The views of a scene show one set of named points, each view turned or mirrored, and shifted as a whole, with a little noise and some points left out.
(in the rows, 128 means zero)

Scene 1
View 1
Q860: [118 140 130 141  86 120 126  94 116 127 101 109 149 109 120 131 118 125
 119 127 147 101 123 130 154 132]
Q169: [105 103  71  94  79 147 134 138 122 156 103 104 178 104  87 103 145  80
 111 127 116  90 107 122 148 142]
Q423: [127 112 122 110 112 132 153 121 102 117  99 125 142  98 120 124  90 139
 137 127 121 107 131  96 169 120]
Q994: [143 129 128 152 119 121 111  76 121 158 124  90 108 110 124 126 101 146
  97 108 155 110 112 185 129 105]
Q335: [156  97 140 146 140 100  99  78 105 155 133  99 104 100 139 112  73 177
 117 110 150 129 119 149 140  86]
Q926: [100 124 129 117  96 113 142 110  70  98  86 111 179 100 135 130 117 142
 132 137 140 110 129  96 178 125]
Q482: [131  82  79 105  75 129 103 133 154 186 128 117 155  98  83  85 125  82
 124 129 118  94 104 101 140 133]
Q922: [124  78  87  86  83 136 107 144 150 187 128 114 139  84 112  91 118  93
 116 148 133  76  93  88 138 129]
Q785: [146  74 111 142  95  87  59  92 132 192 146 100 143 100 110  79 111 127
 121 119 145 121 103 124 134 105]
Q247: [142 121 131 151 112 111 122  85 108 131 113 111 135 113 113 121  95 147
 129 108 133 126 131 138 154 113]
Q981: [132 122 105 111 100 153 154 125 139 141 105 123 128 105  98 126 101 109
 123 121 118  92 124 121 150 133]
Q475: [128 121 104 117  77 144 140 125 151 146 107 129 143 106  90 118 114  92
 132 128 119  88 123 105 152 144]
Q915: [148 145 131 119 106 167 163 116 170 145 113 131  76  98 119 145  77 120
 117 131 135  72 121 126 140 132]
Q284: [111 118 106 109  95 135 149 122  99 120  93 115 168 104 108 123 119 116
 126 126 122 103 124 110 165 132]
Q867: [141 118 113 129  78 134 136 120 157 142 112 142 137 107  86 113  98  99
 147 123 113  98 132  88 158 142]
Q352: [144 119 129 150 100 113 101  86 137 161 127 105 118 107 118 116 101 135
 114 117 150 109 115 146 136 115]
View 2
Q352: [136 113 140 136 106 133 110 176 125 131 120 110 122 159 147 164 122 172
 153 110 109 131 111 114 145 140]
Q994: [144 126 128 126  98 120 110 163 123 123 100  97 123 178 158 184 122 180
 147  99  95 122 128  95 131 148]
Q785: [144 108 121 134 119 132 100 148 136 157 142 110  93 131 111 132 132 185
 161  99  96 134  75 129 172 134]
Q247: [123 134 147 140 108 152  99 157 120 113 106  99 132 164 151 161 120 188
 159 145 123 124 119 129 132 135]
Q284: [108 160 158 126 105 170 119 157 104  92 111 133 136 157 146 116 133 133
 126 169 127 106  99 143 139 128]
Q981: [120 121 161 126 114 155 123 175  95  85 127 142 136 174 152 151 114 123
 125 151 127 105 107 140 160 130]
Q335: [145 124 118 136 111 134  76 134 150 145 113  90 104 191 150 194 126 194
 166 124 124 137 116 111 136 134]
Q475: [116 111 169 134 115 160 129 191  93  94 137 147 138 148 141 129 114 126
 131 146 124 113  96 149 166 130]
Q922: [134 113 140 117 119 147 122 169 119 130 161 167 100 148 122 115 137  95
 117 124 117 117  60 141 189 125]
Q169: [117 147 149 109 109 152 143 161  82  85 128 149 124 136 124  91 131 111
 108 138  95  88  78 143 171 130]
Q860: [116 145 159 137  97 154 122 184 115 114 103 119 143 149 156 133 132 155
 139 141 119 127 115 121 123 141]
Q423: [112 146 157 134 113 174  99 153 120 101 117 130 132 179 155 146 127 138
 137 182 150 118 104 146 138 123]
Q926: [103 187 157 135  96 182 105 152 129 114  95 122 137 155 154 110 151 146
 136 187 144 125 103 136 108 127]
View 3
Q860: [179 107 128 152 116 132 129 109 138 155 118 137 143 146 137 157 131 129
 147 118 133 153 171 102 101 134]
Q284: [155 116  90 149 121 129 127 135 139 149 128 151 141 138 117 149 115 151
 135 121 139 160 156 129  93 123]
Q169: [144 112 107 111 132 132 162 145 130 175 129 147 126 129  91 125 100 159
 147 132 161 144 152 131  60  93]
Q475: [149 123 117 113 134 139 132 121 155 187 117 163 149 137 120 139 143 156
 152 134 132 147 138 109  89 102]
Q352: [194 118 161 118 107 134 145 105 162 154  93 117 134 153 130 139 150 108
 131 110 126 142 150  86 108 135]
Q981: [166 117 100 124 127 131 142 126 155 162 116 149 143 147 121 139 156 171
 137 123 119 146 127 109  93 113]
Q915: [194 105 115 118 142 145 142 101 159 180 125 141 146 170 147 146 197 179
 138 129  93 136 109  85 118 116]
Q867: [141 135 120 113 129 141 114 118 170 189 107 173 159 132 125 141 150 148
 149 133 127 153 134 108  98 105]
Q482: [139 131 142  75 132 146 152 137 160 196 111 148 128 130  87 113 114 129
 136 137 158 141 133 121  78  90]
Q926: [162 111  87 178 114 134 101 131 135 135 141 146 143 144 130 166 100 126
 122 119 141 174 175 137 118 144]
Q785: [172 136 185  84 100 141 143 121 175 163  84 112 122 141  99 118 115  67
 110 113 154 144 149 103 108 128]
Q423: [162 124  87 148 117 134 111 131 161 143 125 150 147 148 126 151 137 147
 114 118 121 164 137 127 121 134]
Q922: [152 117 135  75 146 160 150 137 155 200 140 135 118 149  90 114 114 129
 116 143 152 142 120 128 103  93]
Q335: [209 127 152 128  86 129 136 113 179 116  84  97 128 164 127 139 157  90
  88  92 112 151 135  93 139 162]
View 4
Q169: [148 128 158 119 130 150 113 127 120  95 108 163  93 104 121 115 144 151
  95 181 137  53 128 141 167 124]
Q247: [ 81 153 109 143  92 127 126 132 144 155 106 129 118 149 121 123 146 146
 132 121 132 107 137 124 124 134]
Q785: [ 98 158  77 135 108 154  93  95 133 120 145 115 126  77 114 118 124 179
 133 110 131  92 173 145 147 124]
Q867: [144 151 143 152 111 150 131 102 149 121 119 157 130 176 133 129 168 170
 122 153 164  81 135 120 160 117]
Q860: [119 138 129 137 106 101 110 145 143 134 111 129 118 150 114 118 141 142
 122 147 141  94 135 109 129 138]
Q475: [151 143 146 145 112 146 125 111 142 113 115 158 119 155 124 122 159 163
 117 164 155  77 139 120 159 118]
Q926: [103 144 138  86 135 100 128 155 137 140 117 114 120 177 124 121 148 132
  83 141 127  95 102 111 126 146]
Q994: [ 92 142  94 163  64 124 111 141 140 149  94 130  98 109  91 112 129 137
 152 133 120 125 171 117 108 125]
Q335: [ 66 166  69 132  75 147 127 120 142 161 114 110 114 128  97 118 137 146
 136 102 111 144 170 124 103 119]
Q981: [140 142 145 140 100 154 138 121 139 123  98 161 103 159 113 121 161 148
 114 168 142  95 140 118 145 112]
Q915: [165 145 130 163  71 149 144 115 154 128  97 158 109 186  90 118 167 146
 137 172 148 133 171  89 125  95]
Q423: [112 153 134 105 116 144 148 127 140 139 108 135 114 182 120 124 162 143
  94 143 130 107 122 116 133 123]
Q922: [172 146 122 106 129 174 114  91 128  84 140 141 112 107 102 114 144 172
  97 166 135  86 168 128 163 100]
Q482: [151 146 130 131 126 172 108  90 128  91 133 154 114  98 123 119 145 179
 111 159 147  62 155 144 176 112]

In a view up to two points have been moved. Name them for each view, in the order of its rows, or write none.
view 1 | Q475
view 2 | none
view 3 | Q981
view 4 | Q867, Q926

Scene 2
View 1
Q95: [119 152 110 126  91 118 174 137 126 170  78  88 141 163 139 136  91 111
 134 162 133 151 126 128 104 177]
Q985: [144 130 169 128  91 118 146 112 102 152  71 138 149 126 116 114 151 134
 130 121 170 153 169 152 134 144]
Q600: [118  78 122 112 105 173 114 176 199 153 133 127 118 179 120  74 126 129
 100  79 147  76 134  89 107 191]
Q581: [152  82 156 143  97 152 136 132 167 147 158 169 140 129 104  87 144 128
 125 105 159  75 161 100 114 128]
Q129: [125 103 151 175 122 132 151 143 152 108 158 131 160 145  78 115 136 105
 133 152 137 102 157  97 136 117]
Q845: [155 107 130 140 105 130 166 122 149 129 147 138 127 133  96 108 122 115
 123 114 131 113 136  85 115 115]
Q67: [103 121 131 147 118 132 143 155 151 120 111  96 149 172  98 115 116 107
 119 137 126 136 140 109 130 163]
Q492: [112  97 121 133 112 152 131 161 184 126 135 111 129 174 101  89 112 112
 104  97 119 112 130  88 115 168]
Q863: [150  95 131 137 129 142 163 157 151 132 145 135 126 150  98 114 154 125
 130 137 171  72 140  78 132 131]
Q44: [119 112 140 164 104 134 151 142 155 139 142 126 159 150 105 117 115 106
 135 158 135 105 151 110 118 142]
Q838: [168 107 115 126 124 128 182 133 143 119 143 126 106 140  91 116 136 120
 121 115 144 105 123  63 125 110]
Q654: [112  99 133 166 114 145 144 158 176 127 162 123 155 162  95 107 115 103
 128 150 128  89 145  92 118 145]
Q917: [114 130 150 164 111 117 154 131 129 114 114 110 163 147  90 124 122 104
 130 152 126 150 154 122 136 134]
Q313: [ 98  99 136 185 112 147 142 162 185 132 177 124 173 164  97 112 105  94
 137 174 123  77 150  98 113 147]
Q947: [158 110 116 138 106 133 179 135 151 151 152 136 125 139 112 119 119 115
 135 142 147  87 131  79 107 124]
Q416: [127 100 124 162 118 141 157 147 175 114 171 122 141 155  86 108 110 100
 123 135 115  99 135  75 117 126]
Q986: [116 137  96 176 138 113 203 158 146 116 159  81 151 169  92 159  95  82
 150 218 116 105 117  69 123 124]
Q21: [149 124  97 127 118 128 189 146 146 142 131 104 114 158 113 130 110 111
 129 147 137 106 113  71 112 139]
Q623: [133  93 122 127 115 155 147 169 171 157 137 128 127 166 120 105 135 125
 126 133 166  65 136  88 114 167]
Q868: [177 116 120 110  99 127 178 114 133 148 120 137 104 128 114 110 126 129
 119  99 147 121 127  87 109 121]
Q20: [115 110 139 150 109 136 140 143 159 118 130 115 147 157  93 103 117 108
 116 118 120 131 145 104 124 147]
Q213: [152 121 137 150 113 118 178 125 128 127 136 130 140 132  95 127 133 113
 138 150 146 116 144  95 127 110]
Q29: [159 124  94 128 124 127 205 154 136 160 136 112 116 154 123 146 124 116
 147 182 167  73 115  69 112 135]
Q883: [149 122 127 186 131 109 201 126 133 101 181 124 152 131  73 146 120  91
 151 192 125 102 138  69 131  76]
View 2
Q986: [124 138 136 102  90 196  97 147 149 199 160 100 128 123 172 108 157 102
 112 240 100 134  82 157 109 146]
Q581: [175  86  68 157 131 143 132  96 121 124 116 129 139 148 146 139 151 105
 145 136 124 144 109 107 181 126]
Q213: [136 127  89 128 104 166 140 142 141 158 138 119 124 138 137 123 135 117
 111 158 116 138 114 113 137 139]
Q883: [137 113 123 106  95 194 129 134 149 198 147 122 104 139 158 118 119  96
  79 208 112 149  97 112 149 172]
Q313: [166  89 121 133 118 195  83  96 121 142 119 107 131 134 161 141 177  94
 153 203 104 158  85 154 142 136]
Q623: [158 114  76 146 120 141 109 106 131 128 133 126 171 130 166 117 180 121
 174 166 114 106  99 141 157 106]
Q985: [127 145  63 146  96 169 157 158 130  98 114 116 129 138  88 140 148 144
 137  90 108 141 146 107 102 113]
Q917: [131 130 109 130 112 194 119 158 132 137 121 100 105 121 114 145 149 122
 126 152 118 151 122 144 103 140]
Q863: [150 111  84 133 116 153 124 114 143 143 135 144 152 130 162 115 150 125
 144 162 122 100 109 121 173 134]
Q67: [137 129 106 139 130 173  99 155 130 134 125  96 126 109 132 140 170 126
 157 162 128 130 113 170 109 122]
Q29: [129 148  83 121  80 144 130 132 152 176 166 124 172 140 177  87 162 118
 129 199  95 104  91 118 135 112]
Q947: [150 120  76 139 110 136 133 124 135 165 147 113 149 144 162 113 151 104
 127 173 113 135  96 114 152 117]
Q838: [143 125  78 140 131 125 140 148 145 176 151 122 135 125 158 112 131 117
 118 161 142 111 109 120 166 132]
Q654: [161  98 107 138 129 175  95 111 125 144 124 109 133 128 157 137 168 103
 150 185 118 143  95 152 147 133]
Q416: [161  99 107 140 140 158 104 125 128 167 133 103 122 125 163 134 152  97
 134 187 133 144  92 148 157 137]
Q868: [142 136  54 154 125 106 157 156 136 160 149 105 142 138 140 116 138 117
 122 132 133 130 114 107 146 105]
Q492: [160 109  90 159 162 134  94 137 120 138 126  92 138 109 152 142 175 114
 173 160 146 126 100 173 144 109]
Q600: [175  99  68 173 166 113  93 109 115 113 122 108 170 116 163 136 194 119
 204 147 142 108  98 166 167  89]
Q129: [152  98 111 128 119 193 114 120 134 145 119 126 112 129 142 140 143 111
 127 169 121 141 111 133 153 157]
Q20: [149 113  98 148 141 162 107 145 124 138 121  96 118 117 133 145 159 115
 148 153 136 143 111 156 130 125]
View 3
Q845: [ 98 134 173 171 116 123 141 107 167 107 110 131 132 123 160 106 113 125
 147 121 140  94 142 153 119 117]
Q29: [114 156 153 187 119 161 136 164 143 114 164 185 135 109 163 129 115 128
 164 143 109 142 172 136 114 133]
Q654: [ 77 136 181 145 113 116 145 139 124 103 103 153 133 126 109 102 140 128
 145 119 131 120 106 125 140 124]
Q868: [113 139 174 175 127 153 132  97 191 108 139 118 126 125 192 116 108 122
 145 121 134  92 166 152 114 124]
Q883: [ 91 129 128 203  96  75 158 154 111 140 100 180 138  94 139 114  86 137
 162 135 144 117 142 167  94  98]
Q416: [ 91 140 172 169 111 117 142 128 140  99  93 156 129 118 120  97 128 124
 157 121 137 106 106 137 130 107]
Q917: [ 64 118 158 144 125 100 147 124 107 154 130 107 114 127 155 128 107 136
 124 109 146 115 117 126 115 113]
Q986: [ 87 149 124 203 127 119 144 178  80 143 127 196 107  99 126 130 110 132
 171 135 128 148 119 120 110  88]
Q67: [ 78 135 170 137 130 136 133 129 117 129 139 112 110 130 143 122 129 125
 135 109 136 118  91 102 128 115]
Q581: [ 89 126 205 134  96 112 150 109 180  84 105 132 165 134 136  92 132 129
 132 122 130  95 153 163 138 155]
Q492: [ 93 147 195 139 126 156 126 112 155  87 115 121 119 136 130  98 149 114
 147 109 132 102  83 106 144 117]
Q213: [ 91 126 156 168 110 109 147 129 140 132 131 136 137 115 165 120  99 133
 141 126 137 110 152 154 107 124]
Q623: [101 149 197 134 109 161 135 142 159  83 146 152 151 130 134 107 147 122
 146 127 111 125 133 121 141 155]
Q21: [110 154 158 185 130 161 129 138 149 113 144 157 116 114 163 122 119 121
 163 130 123 121 139 126 117 110]
Q95: [ 71 143 163 158 176 167 133 127 118 151 170 118  75 140 178 153 127 132
 126 116 119 143 158  98 138 114]
Q985: [ 69 107 180 114 127 118 147 100 149 153 170  66 131 142 200 140 103 139
  96 108 138 107 169 140 116 155]
Q20: [ 79 130 179 141 124 123 138 113 137 117 116 112 118 132 140 109 129 125
 136 109 140 105 100 121 131 115]
Q600: [102 154 225 115 118 182 122 112 183  55 130 125 141 145 125  90 170 111
 144 112 116 106  96 104 161 150]
Q129: [ 78 122 166 148  93  88 153 138 122 121 109 140 149 116 127 105 113 133
 140 120 141 110 114 146 117 127]
Q313: [ 64 136 182 146 116 103 154 152 106 104  92 171 133 128  89 102 146 132
 144 123 125 134 114 126 151 126]
Q863: [110 138 176 146  86 133 139 144 158  96 143 151 167 115 147 105 119 124
 151 130 124 112 133 144 114 150]
Q44: [ 70 130 176 146 122 113 150 135 123 122 118 141 127 130 131 116 129 134
 133 120 129 125 136 132 137 130]
Q838: [123 142 160 183 101 139 132 118 176 104 128 140 143 108 173 105 102 120
 162 126 138  90 132 153 100 116]
View 4
Q863: [ 90 104 109 114 146 127 144 119 117 153  91 153 111 127 121  97 114 138
 132 172 131 173  68 163 113 137]
Q20: [105 131 153 107 154 120 103 163 127 142 120 150  98 112 126  93 145 113
 148 159 132 148 115 159 105 114]
Q917: [ 95 151 139 130 182 135 105 172 111 120 116 137  90 115 143  72 137 102
 129 142 126 154 141 170 108 128]
Q213: [ 77 114 111 134 169 129 125 158 115 102  95 139 102 125 131  87 113 126
 132 159 132 175 109 172 102 141]
Q838: [ 68 108 116 118 139 118 142 146 134  96  97 154 117 121 112 118 116 145
 162 173 136 176  80 175 118 134]
Q416: [107 106 112  87 134 115 119 167 124 137 117 153 122 120 112 104 150 127
 149 154 134 156 102 169  77 133]
Q883: [ 82 111  56 113 160 136 139 179 107  85 103 134 132 132 126  87 135 130
 129 128 130 181 123 199  64 173]
Q845: [ 79 101 128 116 148 114 112 160 135 104  99 148 101 121 116 105 122 132
 152 176 140 170  96 162  92 127]
Q581: [ 89  82 131 103 150 115  96 123 142 154  82 149  82 128 117  89 116 127
 132 194 145 172  70 137  68 125]
Q21: [ 99  94 125 135 138 112 150 179  94 113 112 150 132 116 114 119 113 141
 150 159 126 165  98 175 138 125]
Q623: [117  82 137 116 135 111 136 134 101 184  99 156 114 121 115 103 114 135
 132 179 128 159  68 147 126 115]
Q600: [127  88 182  90 115  97 112 130 128 206 113 171 104 111 104 120 133 133
 157 197 135 140  57 128 127  86]
Q313: [141  92 105  84 144 120 108 172  97 186 119 145 121 124 121  79 156 113
 117 141 128 149 113 160  58 135]
Q654: [122 103 118  92 143 120 115 160 110 169 115 149 116 121 120  90 147 120
 131 152 130 152 103 160  82 129]
Q44: [114 104 126 118 162 123 109 168 101 151 108 140 103 121 130  80 130 114
 122 154 129 158 116 158  90 128]
Q947: [ 93  74 114 127 143 111 131 163 107 119  94 146 115 124 115 106 108 140
 138 173 134 174  87 162 100 132]
Q95: [119 104 176 176 172 112 120 213  64 121 122 137 105 104 137  95 103 113
 130 154 117 150 142 159 166  98]
Q67: [115 143 158 118 157 125 117 170 107 152 128 150 106 109 132  90 143 110
 142 148 123 142 123 165 132 112]
Q492: [118 116 168  92 127 106 111 159 129 166 126 163 111 109 111 114 149 124
 162 172 132 139  92 151 118  99]

In a view up to two points have been moved. Name them for each view, in the order of its rows, or write none.
view 1 | Q581
view 2 | none
view 3 | Q654, Q838
view 4 | Q883, Q313

Scene 3
View 1
Q866: [148 154  96 109 130 156 114  54 159 107 133 147  80 141 122  94 132 142
 129 134 104  71  89 128 122 135]
Q536: [149 130 137 147  95 127 116  91 185 122 160 122 108 128 115 107 170 124
 138 115  93 104  93 136  94 154]
Q453: [135 125 143 161 114 122 118 102 166 123 161 111 125 134 115 101 146 116
 152 128 101 109 101 128 102 128]
Q160: [126 178 139 115 120 124 132 106 133 169  92 134 113 155 130 121 139 114
 163 105  90  93  88 130  77 113]
Q893: [134 122 114 151 117 140 118  80 155 109 165 127 106 144 132  79 127 139
 136 120 104  86 107 135 132 133]
Q211: [135 126 121 149 101 157  98  60 186  90 156 139 124 144 134  84 142 126
 151 104  95  99  97 136 121 141]
Q712: [151 123 103 138 112 137 100  58 187 106 177 146 128 116 127  70 155 118
 132 136 124  74 120 137 137 126]
Q682: [118 150 139 144 139 148 104  79 156 111 116 125 143 154 121 108 117 103
 184 130  97 113  88 113 101  98]
Q784: [ 99 141 152 164 146 125 133 123 108 143 119 104 135 172 131 106  90 116
 183 121  95 114  97 117 103  87]
Q841: [131 173 131 113 104 136 133  97 138 156  97 138  85 164 136 118 142 137
 148  85  77  90  78 139  82 143]
Q647: [141 124 127 150  90 123 118  92 172 131 167 131 118 132 134  84 161 127
 134 103 101  89 112 147 114 144]
Q870: [134 151 128 130 100 136 118  86 161 135 128 140 110 148 135 101 149 126
 148  96  90  91  94 140  98 138]
Q120: [117 116 116 164 130 129 107  82 150 119 170 136 163 137 145  56 115 106
 161 130 130  81 137 134 150  85]
Q333: [128 123 106 146 103 156 126  73 145 101 157 134  76 167 149  74 116 166
 125  91  86  80  96 146 137 158]
Q48: [153 121 118 148 146 114 132 101 147 124 180 102  91 117  94 100 136 134
 119 178 121  86 108 118 122 123]
Q516: [122 109 147 181 112 131  92  85 187 102 172 122 180 132 128  81 141  90
 179 121 111 119 118 128 118 104]
Q962: [142 147 143 138 118 149 122  90 164 107 126 107  76 154 101 135 140 141
 148 123  71 120  59 118  77 158]
Q314: [109 146 132 146 149 178 106  66 142  77 109 118 106 182 123 112  83 136
 181 122  78 119  64 107 111 116]
Q301: [118  94 125 188 136 131 102  84 160  94 193 116 166 134 131  60 109 108
 163 146 129 100 133 125 153  90]
View 2
Q516: [152  87 120 128 152 162  75  87 106  85 124  82 104 134 123 129 148 142
 144 110 106  89 169 153 186 111]
Q333: [149 139 116 129  75 157  63 131 125  53 133 107 178  99 126 101 115 142
 137 137 104 157 104 134 123  95]
Q682: [156 123  99 156 163 139  86  93 129  94 125 100 115 137  98 144 172 126
 161 127  83 127 134 131 142  77]
Q712: [113  98 118 109 124 157 109  87 135  76 126  84 153 100 140  94 102 124
 127 122  97  96 124 135 166  94]
Q160: [162 132  96 130 126 121 102 132 154 127 143  97 131 150  70 118 158  96
 169 138  87 158 145 139 110  40]
Q841: [153 141  95 121  94 130  88 144 155 119 143 107 153 140  73 119 142 117
 160 131  92 173 130 134 100  37]
Q48: [151 133 136  86 129 108 108  97 159  56 126  95 136  80 156  94 159  78
 129 115  68 125 134 143 151  98]
Q870: [141 121 105 116 104 144  87 125 141 107 136  99 147 132  95 116 130 128
 148 122  99 143 136 138 130  60]
Q536: [133 115 121  79  98 139  83 116 148  98 129 102 138 117 118 121 135 135
 131  91  95 130 152 144 151  67]
Q301: [164 100 131 141 154 156  82  82  99  44 125  76 119 107 152 100 144 116
 141 137 102  90 148 154 183 145]
Q866: [117 137 103 128 118 138 106 100 156  77 127 106 171  96 121 109 122 119
 138 132  78 139  89 115 122  64]
Q211: [128 112 109 124 112 164  73 103 125  82 124 101 147 118 118 127 123 158
 136 111 102 122 127 133 153  84]
Q120: [159  97 120 153 152 158  99  91 103  65 133  70 129 119 131  88 128 104
 151 156 107  95 143 151 168 126]
Q453: [156 116 124  99 123 133  82 109 136  87 129  96 122 120 123 119 156 120
 141 105  91 126 158 150 156  87]
Q893: [147 125 119 123 112 146  84 109 129  61 129  97 151 102 132 103 132 122
 138 131  94 130 122 138 144 100]
Q314: [161 152  95 178 148 142  59  98 127  64 119 123 135 119 105 162 184 150
 159 130  75 156  98 115 120  82]
Q784: [205 138 111 160 151 122  73 121 120  81 137  94 106 142  96 124 196  94
 176 150  88 151 154 152 127  97]
View 3
Q314: [127  73  76 104  86 132 164  85 101 157  73 157 137 125 146 116 121 198
 148 146 198 114 100  95 143 159]
Q962: [122  94 106 113 112 129 142  63 145 177 138 135 124 118 134 116  84 193
 101 159 172 130 114 115 155 158]
Q160: [138  74  88  78  98 118 144  82 158 154 126  89 153 171 167 100 123 177
  95 174 142 115  77 139 127 152]
Q48: [138 124 100  88  74 136  99 127 139 176 147 157  90 153 124 151 121 113
  83 140 157 145 115  93 135 140]
Q536: [104 116  86 131 127 142 129 111 162 166 156 131 111 142 144 126 107 156
  95 168 144 138 133 134 138 157]
Q516: [113 123  44 165 104 151 130 141 137 148 100 158 122 172 132 126 158 152
 137 162 134 146 139 131  87 165]
Q682: [131  81  64 125  77 135 146 100 126 156  87 138 139 161 145 104 139 176
 124 159 157 128 102 110 112 166]
Q866: [ 97  72  87  85  93 142 149 133 130 160 132 133 100 137 176 120 114 138
  91 158 181 117 108  93 177 158]
Q453: [127 121  79 124 107 137 122 111 149 162 132 142 120 156 132 132 127 154
 110 158 144 141 123 129 115 151]
Q893: [111 111  78  93 111 141 134 141 130 152 125 151 106 144 154 145 131 138
 121 151 171 125 121 116 143 143]
Q712: [ 87 104  62 126 102 157 131 173 141 153 138 148  87 159 165 131 139 111
  98 162 152 136 136 108 143 161]
Q211: [ 87 101  63 135 125 152 151 139 135 151 122 149 109 138 161 126 126 158
 126 165 167 127 138 123 144 162]
Q841: [121  76  96  71 126 120 155  84 158 153 139  92 145 147 177 109 105 184
 100 175 159 108  87 144 154 148]
Q301: [125 134  46 127  86 149 118 169 115 144  90 181 106 173 131 154 174 121
 146 141 154 142 133 110  92 147]
Q647: [101 122  76 116 135 143 130 138 158 153 150 133 111 152 156 138 125 143
 107 167 145 132 132 143 134 148]
View 4
Q962: [124 124 182 154 138 158 143 153 131 159 138 132 133 127 138 166 139 153
  92 122 147 122  60  83 123 160]
Q870: [146 103 143 160 151 138 124 134 127 141 116 103 130 141 117 128 120 136
  86 129 142 126  82 120  95 145]
Q301: [154 155 139 175 119 202 156 137 127 137  98  42  98  84 161  74 122 108
 140 121 132 128 158 134  83 113]
Q647: [140 115 144 169 144 147 148 141 139 113 114  94 124 125 137 120 117 122
  71 129 124 135 105 140  81 126]
Q333: [148 109 129 153 168 153 138 188 121 118 132  90 116 134 163 121 149 118
  80 115 168 111  80 102  51 129]
Q314: [156 130 149 149 136 188 118 160 111 189 135  87 126 117 139 128 148 145
 157 121 179  94  77  57 104 160]
Q211: [152 129 124 174 140 168 152 140 129 126 130  96 139 119 133 117 121 122
  99 140 133 115 103  90  72 130]
Q453: [133 130 168 166 125 167 147 136 138 141 111  92 118 109 139 126 120 133
  99 124 126 136 107 133 112 136]
Q712: [146 145 123 181 158 160 176 110 117 117 104  96 111 125 142  90 116 109
  79 125 127 136 130 106  71 120]
Q48: [114 156 187 161 155 166 177 131 115 143  92 100  72 117 177 112 140 126
  80  87 143 155 117 130 115 134]
Q784: [148 107 179 142 122 173  90 155 125 190  99  52 102 113 134 115 133 148
 156 109 167 122  96 150 132 154]
Q893: [144 131 142 162 153 165 149 152 120 132 113  86 106 121 156 108 136 120
  95 114 151 125 106 112  78 129]
Q120: [160 135 126 170 139 178 137 125 117 141  88  43  97 108 143  68 117 109
 130 119 142 129 147 142  79 119]
Q841: [143  82 156 145 164 121 100 144 123 158 117 112 130 160 110 145 129 149
  83 120 161 123  52 121 109 162]
Q160: [145  89 164 147 153 127  96 118 118 178  99  99 120 154 100 132 119 152
 104 117 156 131  70 136 132 165]
Q682: [154 129 153 162 127 177 120 118 118 182 111  82 125 119 117 114 120 143
 146 128 149 117 102  98 121 154]
Q866: [143 133 134 161 183 146 155 126  98 149 113 117 107 151 142 112 139 125
  82 108 165 124  87  72  82 146]

In a view up to two points have been moved. Name them for each view, in the order of its rows, or write none.
view 1 | Q893
view 2 | Q301, Q211
view 3 | Q647
view 4 | Q48
